Points on a hilly landscape, in no order, each with its height.
From any point a climber takes the steepest step (rise divided by distance) to one of its 2 nearest points. It stops when none of these is higher. Distance is the straight distance between rows; heights are no part of it.
Q_889: [ -6.7   3.4 -30.4  10.3   0.0  27.4  21.3   3.0 -16.0   7.4  22.9  -0.8
  23.4  -7.7  -2.8  15.8  29.3   2.8  28.4  -1.4   0.2 -21.2   5.0  13.5
  13.1  11.9  27.8 -12.6 -24.4   6.6]  h=235
Q_505: [  8.1  11.2 -19.0 -10.2  36.1 -30.9 -41.6   3.1 -26.8 -18.8   8.3 -10.6
 -16.2   0.3  21.6  26.1 -32.7   3.7  31.0  10.6 -12.2  16.6 -23.4   9.2
  23.5 -19.5   1.2 -38.5 -23.4 -10.3]  h=460
Q_351: [ 31.6  14.0  -8.6  32.5  13.1   3.5   4.2   7.0 -17.1 -24.3  -1.1   1.3
  30.8 -35.9 -13.8  19.4  -4.9   6.4  10.6   4.8 -33.5  21.2 -26.4  30.1
   2.9 -18.6   0.4 -10.2 -32.2  -1.5]  h=306
Q_982: [ -8.8 -13.8 -52.0   0.2  -7.1 -21.7 -20.8   5.5   0.3  32.5  43.9 -19.1
  -2.5   3.7  -2.6   9.0  -8.9   3.9  27.5 -10.0  39.9   1.0  -1.9 -12.9
   6.9 -21.7  20.8 -30.9  24.1 -39.8]  h=243
Q_586: [  9.5 -18.8 -25.4  10.0  -2.5  66.7 -19.7  18.7  36.6  15.8 -37.6   4.0
 -15.2  42.8  -2.6  52.0  11.9  -3.1  25.8   6.1   9.9 -25.4  -5.7 -28.4
 -23.6 -12.1  49.4  22.8  -6.1 -32.5]  h=67
Q_368: [ 30.9  18.0  12.1 -24.8  29.0  -5.8  11.3 -19.8  -8.7 -13.8 -47.7  25.7
   7.4   5.6   0.0 -10.3  16.0 -30.0  -4.4 -20.3   2.3 -13.0  -3.4   2.9
  29.0   8.5  15.0   9.6  15.8  31.9]  h=178
Q_692: [ 29.3  29.2  -8.4  -5.6 -25.1 -39.9 -34.1   1.3 -18.4   4.6  10.1  18.6
 -25.6   4.4  25.2   7.5 -21.0  -1.8   5.0 -18.0   9.3   6.7  13.5   4.5
 -12.5 -14.2  16.2   3.5   1.6  41.8]  h=242
Q_46: [ 22.1  19.4  23.4 -34.3  -7.0 -10.6 -31.5  28.2  30.1   5.7 -52.4  21.9
   5.1   1.1  11.3   2.6 -14.4 -36.4   6.8   0.9  -4.0   3.3   4.6   4.8
  15.0 -20.4   2.1  25.2  28.2   8.4]  h=301
Q_774: [ 20.8 -19.1  26.1   5.4  24.3  15.2   9.2 -12.2  33.6 -14.0 -62.1   2.0
 -21.2   2.4 -31.1 -19.8  -8.8  -5.5 -33.7   2.6   2.8 -11.9 -14.1 -43.9
 -17.2  -6.8 -13.7  33.8  41.5 -31.3]  h=418
Q_274: [ -6.8   2.0 -43.4  -4.5   9.0 -36.8 -11.8   8.6 -12.4  23.2  60.7 -24.6
  21.2  -9.2  -0.9  -3.1  -6.0   3.6  36.6 -26.6  21.4  20.4  -7.1  12.9
  20.6 -18.8  12.4 -41.8   2.0 -19.1]  h=276
Q_467: [ 35.5   8.1   6.9  -5.2  34.7  16.0  11.2  -6.6  15.3  -7.5 -68.2  21.4
  25.4   7.8 -24.2 -15.2  16.7 -36.1   7.9 -31.4   2.1 -11.1  -2.0 -17.4
  18.1 -10.3  21.2  25.4  32.1  10.5]  h=241
Q_349: [  1.2   7.7  -3.5  58.2  24.7  25.7 -21.3  -3.4 -11.8 -28.4 -18.4 -24.7
  12.3   2.2  15.2  13.5 -42.9  16.5   6.6   1.9 -65.2  58.6 -18.7  21.1
  22.0   1.2 -30.1 -31.8 -10.2  33.3]  h=226
Q_488: [-12.4   9.3  19.0  -8.7  -3.8  46.0   8.9 -19.3  -4.0   1.0 -28.4   9.8
  18.0  28.5  30.1   5.1  -3.8   0.1 -17.8  10.9 -40.6  11.6  22.0  30.8
  38.3  65.3 -15.4  -8.1   3.1  56.4]  h=119
Q_427: [ 26.6   2.8 -12.0   8.1 -25.4   4.3   4.3  16.4  14.6  13.5  10.7  17.4
  -5.6 -27.5 -15.4  32.8  11.2  -8.2  -6.5  -0.6  -3.8  12.9 -12.4  18.1
 -12.9 -15.0  25.6   3.9  15.5 -41.7]  h=353
Q_127: [ -1.0   3.9  -8.3  34.9  30.6  15.8 -29.0  -3.9 -15.7 -10.8 -17.1  -5.9
  -7.5  23.4  20.2  21.5 -38.1  12.0  15.7   7.2 -39.9  30.8  -9.5   5.7
  30.2   1.0   0.8 -27.8  -9.6  28.5]  h=187
Q_677: [ 15.5  -5.0  -0.1  34.7  -3.1   7.4  42.5 -22.0 -18.2  -2.0  14.6  10.8
   1.2 -18.1 -32.2 -14.2  37.1   9.5 -25.1 -30.8  10.1 -15.7  -2.7  -2.5
 -15.8  13.8  14.1  18.5   1.7 -12.2]  h=192
Q_117: [-15.1 -22.2 -16.3  -0.8 -45.5  16.3  -2.2  15.3  30.9  -5.1 -11.1 -11.6
 -29.7   2.6  -5.9  17.4  16.3   2.3   9.0  46.5  35.2 -14.0   1.4 -15.9
 -51.7 -26.5  25.5  12.3 -18.8 -38.7]  h=73
Q_941: [-16.1 -23.5  17.1 -19.1  11.9  20.6 -11.1  16.2  32.8 -14.5 -37.0 -14.6
 -31.7  11.2  -1.3  25.2  -9.2  -2.7   0.3  63.5   7.9 -14.1 -16.5 -19.0
 -36.7  -8.3  -5.8   9.4 -11.2 -53.1]  h=369
Q_171: [ 34.0   0.7  -8.7   9.3  27.4  27.9 -16.8  26.8  40.8  -9.5 -46.5   1.5
  29.3  -0.3 -22.5  28.5  -2.9 -31.0  34.1 -12.3 -18.0  19.1 -26.2   2.2
   5.9 -39.8  26.8  10.9  16.3 -52.5]  h=393
Q_695: [-22.8 -20.8 -23.5  52.2 -13.1   8.6   8.4 -11.2 -18.6  23.2  35.0  -8.0
 -28.9  19.4  -5.5  -5.4  -0.2  29.2  -4.6 -14.9  21.9 -18.8  16.8 -21.5
 -17.4  13.9  11.9  -1.6   4.3   8.3]  h=197
Q_247: [ 17.9  10.4 -25.1  -2.8 -14.6 -44.1  -9.3  11.1 -11.1  11.7  52.3 -10.5
   3.0 -29.4  -3.9   0.9  -8.6   8.3  11.0 -23.1  11.6  29.1 -11.5  19.8
  -4.4 -26.7   6.0 -20.0   0.2 -22.7]  h=308
Q_48: [-12.1   3.8 -11.3 -36.3 -18.0 -27.3   3.0  -6.4 -15.9  11.9  51.9  -4.9
  -8.9  -6.6  11.3  -4.6  26.6   3.3  -1.0  -2.1  37.7 -24.5  10.7  -5.0
  -6.0   8.5   5.4 -12.3 -10.5  -7.6]  h=246
Q_216: [-46.3 -16.3   4.1  -0.5  14.7  39.2   7.0  11.0  17.6   6.1 -15.1 -21.2
  22.4  17.1   4.1  -1.9   0.6   7.0  22.2  27.5  -9.8 -22.9  13.4 -11.0
  16.3  21.5 -15.9  -7.2 -16.0   7.7]  h=151
Q_355: [ 29.4   9.9  -4.4 -21.4  50.1  -5.2  33.9 -44.3 -27.2 -19.7 -21.8   7.4
  30.8  13.0  -4.7 -20.2  22.1 -20.6 -15.6 -29.8   0.6   1.0  -7.2  16.1
  46.8  33.2   9.0 -15.4  15.0  22.9]  h=120
Q_387: [-10.2 -12.7  15.3   0.1  11.8  26.7  10.3   8.7  16.4  -8.2 -32.1  -0.1
 -11.1   7.5 -10.4  12.5   7.2   1.6   0.0  32.2   0.4 -26.2  -4.5 -20.6
 -19.5   4.2   0.1  19.3  -8.6 -22.4]  h=340
Q_900: [ 31.4   5.2 -21.5   7.9  37.0  32.8  -8.5  -9.0  -7.2  -8.1 -31.1  17.2
  -4.0  20.5  -5.2  30.6   4.7 -10.7  23.3 -11.7  -2.4 -16.0 -11.4  -9.6
  11.9  -1.9  44.8   0.2   3.5   2.8]  h=105
Q_678: [ 25.4  16.3  37.0 -31.5  -1.6 -13.6  22.9  -5.8 -10.4 -16.4  -2.1  15.9
  29.7 -30.2   3.5  -6.6   3.8 -15.1 -34.2  -8.6 -20.4  18.0  -2.7  33.9
   9.0  19.6 -21.8  14.2   0.1   9.9]  h=295
Q_507: [ 29.3  21.0 -13.1 -19.8  27.9   0.0  -6.4 -16.8 -19.2  -1.3 -36.5  27.9
 -13.9  30.7  13.8  20.0  10.9 -27.4  13.2 -15.8  13.1 -23.4  10.0   3.3
  27.5  14.0  46.4  -2.4   5.9  33.8]  h=139
Q_975: [ 27.4  26.6  -4.7 -11.0 -11.4 -50.4  -4.8   7.8 -21.7  -4.4  31.4   7.1
  10.5 -24.6   1.0 -15.1  -5.8  -1.3   4.2 -31.7   1.5  23.0  -5.0  21.2
  -1.9 -23.3  -4.0  -0.6  -5.1  14.7]  h=284
Q_393: [-18.0  26.0   0.4 -22.5 -31.6 -13.4  -4.6  33.7  29.5  36.6  17.4   3.5
  35.0   5.6  15.3 -20.9  -7.5 -20.1  16.2 -29.1  -3.9  26.4  29.0  13.6
  30.1   1.1   3.1   7.7  29.9  29.0]  h=123
Q_811: [ -1.6 -30.6 -22.0  11.3  19.4 -17.8  -3.0 -23.5 -34.0  -4.7  48.3 -13.7
 -50.8  -1.1  -3.5  19.0 -11.3  27.0 -12.1  18.8  12.0   0.4 -23.4 -10.9
 -14.2   3.3  -2.3 -31.0  -7.6 -44.7]  h=554
Q_600: [-25.9 -10.5 -10.6  31.8   6.2  10.7  -2.0  -6.8   2.4  32.2  20.2  -7.5
  10.9  21.9  11.6 -20.1 -18.2   9.8   7.9 -22.0 -21.1  24.7  12.2  -7.8
  26.4  18.4  -3.4 -14.8  23.8  32.0]  h=77
Q_464: [ -3.0  15.4  13.1 -44.6 -17.5 -10.3  17.1  24.4  19.1   9.9  31.4  -6.4
  33.2 -42.2  -2.9   6.0   9.7 -16.7  -4.7   5.4  -5.6  19.9  -5.2  31.1
  10.2  -3.9 -11.3  -5.3  -5.0 -32.9]  h=476
Q_312: [ 43.4   9.1  -8.6  12.0  18.6   3.3  -0.4  21.8  11.2 -19.6 -27.0   7.4
  27.2 -36.6 -26.0  30.7   1.9 -18.9  12.9  -2.3 -17.8  19.0 -37.8  13.5
 -10.6 -41.5  14.3   5.2  -2.4 -51.1]  h=503
Q_29: [-23.8  17.5  22.9 -46.0 -24.3  15.0   9.7  27.2  22.2  13.8  -8.7   5.7
  35.5  -9.9  14.5   2.3  16.8 -16.8  12.3  19.8  -4.9 -15.5  19.9  15.3
  15.9  12.7  -7.6  12.6 -14.6  21.5]  h=391
Q_647: [-28.2 -11.2 -13.8  18.9   6.9  18.0  -6.3  16.2  11.8  22.2   2.0  -7.5
  10.5  22.1   2.5  -2.2 -10.6  11.3  28.9   2.6  -4.6  -4.3   9.6 -14.2
  16.2  -1.6   0.4  -7.4   3.6   8.5]  h=109
Q_455: [ 39.2  -1.7 -22.6  15.8   3.9  45.5 -27.4   2.1  16.7   4.6 -39.3  15.8
 -19.9  30.7  -5.2  44.3  -2.4  -7.0  14.0 -10.6   2.2 -13.9  -3.3 -20.2
 -11.7 -14.3  51.6  16.6  11.1 -15.8]  h=83
Q_398: [-30.1 -21.2 -22.4  31.3 -20.8   0.5 -15.1  19.3  21.5  23.7  11.3 -21.0
 -17.5  18.3  -9.8 -15.0 -13.8  20.5  19.1   6.6  18.1   1.5  10.0 -25.8
 -17.1 -30.5  -4.1  -1.9  11.4  -7.4]  h=88
Q_478: [-18.6   2.3 -16.4 -13.3 -17.6  -6.8   6.7  17.8  28.5  41.9  31.3  -3.7
  37.6  -3.5  -2.8 -16.3   8.2 -15.9  10.6 -30.2  13.3  12.7  13.1   5.6
  31.8   2.9  14.3  -5.7  37.2 -17.9]  h=170
Q_866: [ -3.3   9.6  14.9 -52.7 -13.9 -37.7  12.1   4.8   1.2  -3.4  14.9   0.3
   7.7 -24.7   2.0 -18.5  25.2 -12.8  -3.9   7.4  29.1 -15.7  -3.5  -2.7
 -13.6 -10.5 -20.2   2.6  -7.1 -17.3]  h=271
Q_824: [-17.6   5.1  14.9  13.7 -27.4 -10.7 -11.9  13.5  24.2  36.5  13.0   9.3
   2.6  15.5  17.8 -28.2 -17.4   1.0  -5.5 -28.2 -11.9  26.8  19.9  -4.4
   9.6   3.5  -8.1  15.1  36.5  29.9]  h=91
Q_583: [-14.6  -5.9   1.3  28.0   4.0  32.1  12.4 -12.5   5.9  11.9  -5.0  -5.0
  34.2  17.3   3.8 -21.0  -9.8   5.9  -8.2 -20.9 -38.7  31.4   9.5  15.7
  40.5  35.3 -14.4 -13.4  21.7  31.7]  h=41
Q_473: [-61.6 -21.7  19.1 -12.0  -2.9  12.7  43.9  -0.6  -1.1  -7.5  31.3 -30.5
   8.9 -17.8  -8.0 -19.5  26.9  11.5  -1.6  42.6  10.5 -28.7  13.9  13.9
 -26.8  14.9 -31.2 -14.2 -53.2  -0.3]  h=140
Q_579: [ 18.6  -4.4  -5.7  21.5   6.4  -5.9  14.9 -28.1 -22.8  10.0  27.4  10.8
  -9.2   1.0  -5.2 -11.7   3.8  10.2 -24.8 -38.3   9.3  -0.3   2.1  -1.5
   7.6  23.3  15.3  -0.8  24.7  -3.3]  h=175
Q_594: [ 26.0  34.4  45.5 -33.8 -29.8 -19.4  15.1   8.1 -28.4 -26.4 -17.6  34.7
   6.3 -22.1  17.4  -4.1  13.2 -15.4 -19.3 -11.6  -3.8 -15.8   6.0  20.5
 -12.3   0.0 -10.7  40.5 -21.0  65.6]  h=396
Q_755: [ -4.5  -4.3 -30.6 -22.0 -10.0 -11.3 -24.1  23.1  27.6  40.3  25.3  -7.3
   8.8  -2.7  -0.4  17.4  -6.8 -18.6  22.3 -12.4  20.2  14.0  -0.6   2.7
  28.3 -12.6  25.7 -17.6  43.0 -49.1]  h=214
Q_939: [-44.7 -14.1  12.0 -20.5  18.7  -1.4  12.1 -29.5 -31.4  -8.8  55.0 -19.4
  12.2   6.6  20.2 -11.9   2.6  23.7  -8.4  21.4 -14.0   0.0   9.2  12.6
   4.8  35.5 -44.6 -32.2 -39.6  17.6]  h=102
Q_372: [ -0.4 -15.6  -5.5  10.4 -41.3  49.3 -11.0  20.5  44.2   5.3 -39.5   6.5
 -25.3  27.2  -7.6  34.9  14.6  -4.2   0.8  27.8  15.1 -19.7   2.6 -22.9
 -40.9 -15.8  33.4  34.8  -1.1 -31.0]  h=64
Q_590: [-13.7  -0.1 -17.2  17.8 -41.1  -2.3  -0.7  -5.8 -16.0  20.5  33.9   5.2
 -28.6   9.5   8.8  14.3  18.3  17.2  -4.4  -7.0  28.5 -32.6  21.8  -8.5
 -26.0  15.6  26.3  -2.2 -12.8  17.6]  h=209
Q_24: [ 25.4  12.3  13.2 -18.8  11.5   8.0 -33.0  33.2  40.1 -11.6 -56.0  11.8
  14.1   1.0  -1.3  24.0  -1.6 -33.2  20.2   8.8  -6.0   4.9 -14.2  -0.2
   2.8 -38.6   9.6  18.0  12.9 -28.5]  h=316
Q_452: [-25.2  -2.3  20.1 -12.2   9.4   2.0   8.3 -24.0 -15.4  -7.1  27.0 -14.0
  23.5  12.9  20.7 -26.0  -7.2   8.2 -11.4   1.2 -30.0  24.5   8.9  19.0
  23.2  36.9 -43.4 -24.5 -10.1  34.4]  h=72
Q_266: [ 42.7  10.0 -11.2  32.1  18.7 -10.2   6.4  10.3   4.4 -12.6 -18.3   5.4
  32.6 -31.9 -33.9 -10.3   0.1 -13.6  15.4 -30.8 -10.4  21.7 -27.4   6.9
   3.9 -43.9   3.6   9.6  10.1 -16.0]  h=416
Q_75: [-31.4   1.3 -20.6 -21.1   9.0   1.5   2.2 -17.1 -31.1  24.7  37.6  -2.2
   1.1  30.5  28.2   0.7  11.6   1.7  22.5  -9.7  13.7 -20.9  25.6   0.6
  33.7  39.1  18.3 -28.4  -9.7  31.3]  h=370
Q_711: [ 32.7   4.5   2.7  28.1  26.5  13.5   1.0  -6.1  26.8  -3.3 -64.6  11.7
   8.8  13.2 -31.4 -32.3 -11.2  -8.8   1.0 -40.9   1.3  -1.8  -5.3 -30.9
   9.9 -25.2  12.3  29.2  49.4   6.0]  h=317
Q_548: [-25.0  17.5  18.0 -64.5  -8.2 -35.1  -4.2  -9.7 -20.0   4.8  52.5   2.1
  -3.0  16.2  36.3 -21.8  -0.7   0.6  -5.5  -5.6   7.7  10.2  28.1   6.8
  12.5  26.3 -18.9  -7.6 -11.2  29.1]  h=624
Q_560: [ 36.0 -13.2  -4.9  21.8  25.4  31.3  -1.4 -12.8  33.5  -5.5 -62.4   5.1
 -13.6  14.3 -38.3  -4.1  -8.7  -2.7 -13.0 -23.6   4.2  -5.9 -14.4 -42.1
 -16.0 -20.3  16.2  30.5  42.1 -33.0]  h=376
Q_379: [  0.9  -2.9  31.2 -20.5  12.2  25.0  22.6 -19.3   0.1  -6.5  -8.5   6.6
  36.2  -8.8   4.7  -5.2   5.9  -7.7 -34.6   9.2 -25.8   8.3   4.0  29.3
  26.1  55.2 -26.2  -0.4   3.0   2.5]  h=228
Q_559: [ 23.6  14.2  -8.9  44.4  22.7   6.2 -10.8  -3.1 -27.5 -35.9  -6.7 -15.4
  28.6 -22.0   0.1  19.1 -30.0  16.1   9.8   1.4 -53.9  46.1 -30.7  40.7
  19.6 -12.8 -25.7 -31.6 -29.8  12.8]  h=266
Q_792: [ -6.4  -3.7  26.4   9.0 -10.4   1.8  -4.5   3.7   5.6  -1.6 -13.8  11.0
 -29.5   7.8   4.1  -1.3 -11.2  10.9 -17.4  22.6  -7.7  -9.4   2.8 -11.6
 -15.9   0.5 -14.2  14.0  -2.3   2.3]  h=375
Q_527: [-11.5  27.7  21.8 -46.2 -31.7  -3.4  -2.4  48.2  36.5   9.9  -7.0   0.0
  36.1 -32.4   5.4   7.7   4.4 -19.3  12.1  16.3  -5.3   4.1   3.8  23.3
   3.3 -20.6 -10.0  11.8  -8.5  -4.5]  h=525
Q_795: [ -3.5  18.7   0.0  -5.3 -49.4 -12.9 -20.5  -7.9 -28.7   3.6  17.4  19.5
 -53.6  13.7  32.6  22.1  10.9  12.3 -23.7   1.6  23.0 -34.4  28.1  -7.4
 -30.7  20.8  17.7  14.8 -20.5  39.7]  h=219
Q_944: [-33.1   8.1   2.9 -28.8  -4.5 -16.1  -5.6 -10.5 -14.5  20.9  29.3  -2.5
  -2.5  30.5  31.5 -22.6   2.4   4.3   8.0 -13.7   7.1 -10.1  31.0  -7.7
  19.3  30.3  -9.6  -7.6   0.2  45.5]  h=480
Q_679: [ 21.6  19.3  -5.6   8.4 -16.1 -13.4 -21.6 -13.7 -28.2  -5.3  -3.2  24.5
 -41.9   8.5  22.0  21.1  -4.8   6.8  -9.0  -2.8  11.1 -25.8   8.8  -7.2
 -22.0   0.2  18.1   7.2 -13.0  32.8]  h=229
Q_84: [-28.1 -12.5 -18.2  57.9 -11.3   2.7  18.6  -8.2 -18.9  10.4  17.7 -12.3
 -12.9  16.6 -16.6 -31.6  17.4  28.3   9.7 -16.6  21.9 -29.5  18.5 -26.6
 -35.8  -2.2  -2.0   8.9 -19.1  37.5]  h=185
Q_539: [-49.5 -16.8   8.0  27.3 -11.0  13.4  40.5  -3.1 -18.2 -10.5  35.5 -17.3
  -0.2 -10.2 -12.0 -24.4  21.6  25.7   4.6  20.5  -1.6 -19.9  10.3   8.7
 -36.9   1.3 -25.9  -8.9 -58.5  24.9]  h=154
Q_798: [-30.7  -2.0  -2.9  53.2 -18.5  16.0  18.7  12.8  -3.8  -6.4   5.1  -6.6
  -7.0   2.6 -14.0 -19.7  10.6  26.8  19.8   9.8  -1.7 -22.5  13.8 -11.1
 -36.2 -21.6 -10.3  13.7 -39.6  39.3]  h=171
Q_753: [ 27.6  15.4 -10.1 -13.4 -10.0  -8.5   8.6  18.8   4.9   5.8  20.9  13.8
  28.2 -39.3  -8.2  24.0   9.0 -18.1   0.9 -10.7 -16.2  23.8 -15.4  38.2
   9.7  -8.4  13.9  -4.7   3.5 -28.3]  h=398
Q_113: [ 41.2  25.6  52.7  -7.5  -7.6 -12.2  16.7   2.8 -15.4 -32.2 -31.6  31.4
  12.2 -30.4   2.0  -4.3  -7.4  -9.1 -36.7  -3.7 -28.5   8.6  -9.5  27.4
  -8.2  -4.2 -22.1  34.3  -8.6  39.8]  h=345
Q_643: [ -3.4  12.6  19.8   2.6 -16.0  14.8  18.5 -19.0  -3.9   1.8  12.2   3.2
  41.7  12.2  17.1 -26.8  -3.7  -0.1 -21.5 -20.8 -40.7  44.3  17.4  33.1
  25.1  41.7 -28.4  -7.4   4.4  53.6]  h=33
Q_793: [-19.5 -20.1  26.4   1.9  23.0  -6.0 -16.1   3.9   4.5 -12.0  -3.8 -15.9
 -36.0  -2.6   9.2   9.7 -42.9  13.9 -25.1  38.0 -24.0  17.7 -17.7  -4.9
   1.5   2.2 -38.2 -12.7   2.7 -40.7]  h=428
Q_441: [-35.2 -45.0 -11.0  13.0 -13.0   2.4   7.6 -20.8   8.3  -7.4  -1.6 -25.5
 -50.9  19.4 -18.2 -25.4   6.5  19.6 -12.2  34.7  37.3 -27.9   6.6 -40.6
 -36.1   2.1  -5.9  10.0   3.9 -28.3]  h=556
Q_953: [ -4.2 -10.0 -22.0  11.3  15.5 -17.3 -25.1   0.3 -25.6   8.4  46.1 -14.6
 -27.5  -2.7   9.5  29.7 -29.5  18.4  11.7   9.8  -8.3  23.4 -17.7   7.2
  11.3 -11.0   4.0 -39.1  -7.0 -28.2]  h=513
Q_510: [ -3.3   3.1 -11.2   6.1  -8.2 -17.7   1.8  23.3   9.3   5.5  21.9 -14.2
   9.6 -20.5 -16.2  -5.8  -0.1   2.5  16.3   2.3   6.9  10.8 -12.0   6.2
  -4.9 -32.2  -4.9 -10.0  -4.3 -22.6]  h=335
Q_656: [ 12.0   4.1  27.5 -51.5  11.6 -23.7  13.6   3.9  12.8 -15.4 -24.2  11.5
  18.9 -36.2  -9.2  -1.7  20.9 -27.8 -11.5  15.3  11.8  -9.4 -15.1   1.6
 -11.0  -3.9 -18.5  12.2   9.2 -31.0]  h=302
Q_785: [ 23.9  -3.8  -5.2  -8.7  -4.2   0.7  -9.9  -7.7  14.9  15.2  -4.6  23.6
 -19.7   0.1  -3.0  19.8   0.0 -13.2 -22.9  -9.1   9.4   0.2  -4.6  -5.8
   7.6   7.8  21.8   7.4  43.2 -33.8]  h=320
Q_694: [-16.7 -26.9 -28.4  26.8 -55.8 -13.0 -20.9  10.6  31.2   7.0  -4.5 -25.0
 -30.1   6.9 -13.3  -9.7 -10.7  17.2   2.4  27.7  42.1   3.4   4.9 -26.1
 -43.7 -48.1  16.5   7.5   0.5 -25.5]  h=80
Q_877: [-15.4 -22.5  33.6  -7.5  36.9   1.6 -13.6  15.6  27.8 -25.8 -35.0 -26.6
 -16.0  -8.3  -8.5  17.5 -28.1   1.1 -10.4  58.0 -11.0   8.3 -21.5  -8.7
 -19.0 -10.3 -34.4   1.8 -12.8 -59.7]  h=397
Q_309: [ 19.4   5.8  -9.7   5.7 -29.6 -13.4   8.9 -24.2 -34.7 -14.7  11.4  15.6
 -31.7 -16.4 -13.7  12.7  36.0   2.8 -27.2  -9.2  35.3 -31.6  -1.4  -9.4
 -39.8   7.7  22.6  14.7 -14.4  -2.2]  h=220
Q_167: [ 22.1  15.6  36.0 -37.8 -13.6 -19.6  -7.7  10.2  14.9  -3.9 -30.4  23.0
  -9.9 -16.3   7.0  -2.4  -0.8 -21.3 -23.6   5.2   0.8  -6.1  -0.9  -0.6
  -2.5  -5.0 -13.4  26.0  18.3  -0.6]  h=338
Q_720: [-45.7 -26.7   3.1  -2.0  22.3   5.0  16.1  -2.5  -8.8  -8.2  36.4 -30.4
   6.8  -7.4  -3.3 -17.8  -0.5  22.2   4.1  32.4  -6.6  -8.4   0.3   2.1
  -0.1  11.8 -36.1 -26.0 -32.3 -10.4]  h=122
Q_389: [ 37.0  25.1 -16.5   4.5 -24.9 -68.5 -23.0  -5.5 -23.4  10.1  20.3  11.1
  -2.7  -3.1   5.8 -22.5 -14.2  -3.0  -1.6 -52.0  23.4  15.8  13.1   4.4
 -15.5 -27.2  11.1   4.6  18.6  38.2]  h=260
Q_537: [  4.4  32.5  31.5 -63.1 -20.1 -31.5   4.5   8.7 -20.7 -11.8  17.4  14.8
   8.4  -4.5  28.5 -14.0   4.3 -14.0  -8.3  -7.8   0.6   2.3  18.8  20.1
   4.2  13.2 -13.1  15.8 -19.9  49.1]  h=481
Q_180: [ 26.5   1.7   3.4  -3.3  23.7  -3.7  32.9 -44.1 -27.6  -1.1  22.5  14.4
  21.9   0.3  -6.1 -19.4  17.5  -3.3 -26.7 -40.8  -7.6  15.2   0.9  15.3
  36.3  39.9   7.6  -6.6  16.7   7.8]  h=148
Q_200: [-35.7  -2.3 -26.6  13.5  -3.8  14.8  17.2  -7.5 -29.1  14.1  42.5  -7.0
  12.1  10.2   4.1  -5.0  25.5  17.5  31.1 -12.7  17.4 -29.5  21.1  -3.9
   6.4  16.7  13.8 -16.9 -29.8  32.5]  h=289
Q_669: [ 19.8   4.4  -1.4  51.0  27.1 -22.2   1.8   5.0 -10.7 -24.6  -1.5 -10.1
  30.2 -33.8 -23.5 -18.6 -23.7  10.2   9.1 -18.0 -28.0  39.7 -29.3  13.8
   6.2 -36.7 -21.8 -10.7  -6.0  -6.1]  h=354
Q_892: [ -6.1 -25.3   9.3  22.9  33.5   3.6  -4.5  -9.0  -9.0 -20.2  -7.8 -13.3
 -41.9   6.5  -5.0   4.9 -23.7  22.5 -12.4  31.3 -16.7  -2.6 -18.8 -18.4
 -15.0  -2.7 -21.8  -4.6 -11.5 -19.6]  h=404
Q_713: [-29.7 -39.7   9.0  21.6 -12.7  -6.3  12.1   0.8  35.6  -6.4 -24.3 -26.1
 -27.1   9.5 -29.3 -47.7  -6.1  12.1  -9.1  28.0  22.5  -8.7   0.7 -37.9
 -35.0 -19.0 -27.3  26.9  18.7 -25.3]  h=516
Q_70: [-25.9 -40.3 -17.5  -0.5  -6.7 -15.9   6.1 -23.5 -14.9  -6.5  33.9 -24.8
 -53.2   1.9  -7.3  -4.8   7.0  18.4 -10.8  36.6  42.4 -20.9  -4.2 -26.9
 -28.5   4.0  -1.1 -15.0  -9.3 -40.1]  h=588
Q_574: [ -8.3 -20.6  26.9  -7.1   4.8  -9.9   7.3   1.6  29.6   0.5 -26.9  -1.9
  -9.4   1.1 -16.7 -37.3  -4.0  -2.6 -27.6   9.7  12.1  -7.6  -4.2 -30.1
  -5.2  -2.1 -29.9  22.8  34.8 -30.5]  h=465
Q_970: [ 21.0 -10.6 -27.3 -19.5  14.3  12.9 -21.8 -16.5  17.5  18.6 -23.4  13.1
 -19.8  22.3  -4.6  23.4   6.2 -19.1  -3.0 -17.3  29.1 -15.5  -0.8 -35.0
  13.5   5.8  41.0   1.1  53.7 -35.8]  h=286
Q_64: [  6.0   2.8 -14.7 -31.4 -25.4 -31.2 -13.8 -20.0 -23.1 -13.1  12.5   3.4
 -37.8  -9.4   7.5  12.2  33.1   0.6  -8.8  14.0  49.0 -38.5   1.0 -17.0
 -31.7  -3.8  13.4   1.2 -15.5 -10.5]  h=230
Q_244: [ -3.4   4.8  50.3  -6.4  -3.3  34.1  11.8 -16.4   2.7  -5.1 -24.1  17.4
   4.6   6.5  20.1  -3.1 -13.4  -0.4 -51.6   8.6 -44.2  13.8  18.8  23.7
  18.3  56.2 -25.0  13.4   5.4  38.3]  h=174
Q_955: [-46.7  -2.5  17.9 -18.7  -7.7  42.9  16.8   8.8  25.7   8.3 -28.3 -12.0
  50.0  10.7  12.0 -10.9  15.3  -5.2  15.6  27.1 -11.4 -26.1  28.7   5.9
  20.7  32.5 -22.4   3.0 -16.6  35.6]  h=236
Q_740: [ -8.2  -0.7   6.1   0.3  27.6  18.8  -9.7 -22.6 -19.3  -4.1 -11.4  -0.2
  -2.9  28.3  32.5   9.7 -24.3   6.1  -5.3  12.3 -43.4  17.8   4.5  16.3
  39.5  41.1  -8.5 -25.4  -6.6  40.1]  h=143
Q_259: [  5.3   0.5 -19.4  19.2  39.9 -19.9 -31.3  17.7 -13.4 -22.1  -0.1 -21.0
  -4.6  -2.0  -2.4  12.1 -27.1  14.6  36.6  11.3  -4.5  10.7 -28.3 -10.3
  -0.4 -44.0  -6.1 -24.3 -26.7 -19.9]  h=413
Q_7: [-19.4  -1.7  -0.8  22.1  15.5 -16.4 -16.0  16.7   1.0 -10.2   0.2 -19.6
   5.3  -9.2  -4.9 -17.4 -23.2  14.9  24.6   9.5  -8.0  12.0  -9.9  -9.0
  -5.9 -36.5 -29.1  -9.1 -17.8   0.7]  h=372
Q_947: [ 36.7  16.2   6.0  18.4 -17.9  10.9  30.2 -15.5 -23.2  -7.3   2.3  34.1
 -13.9 -26.1 -14.7  20.2  42.8  -6.0 -32.8 -22.9   1.6 -19.7  -7.5  11.3
 -24.9  18.9  29.6  24.9  -3.4  -7.1]  h=207

Where does a climber stop that starts at each point below?
Q_180 => Q_167
Q_900 => Q_70
Q_510 => Q_70
Q_355 => Q_70
Q_372 => Q_527
Q_740 => Q_312
Q_244 => Q_548
Q_583 => Q_527

Call two points neighbours if one is among the 2 nearest of the other. Go from one point of each pair to the other, from neighbour to neighbour, staying as high as possible. Name the lowest point that can't be avoided.
Q_247, Q_548 => Q_488
Q_527, Q_548 => Q_647
Q_312, Q_167 => Q_46
Q_247, Q_167 => Q_355
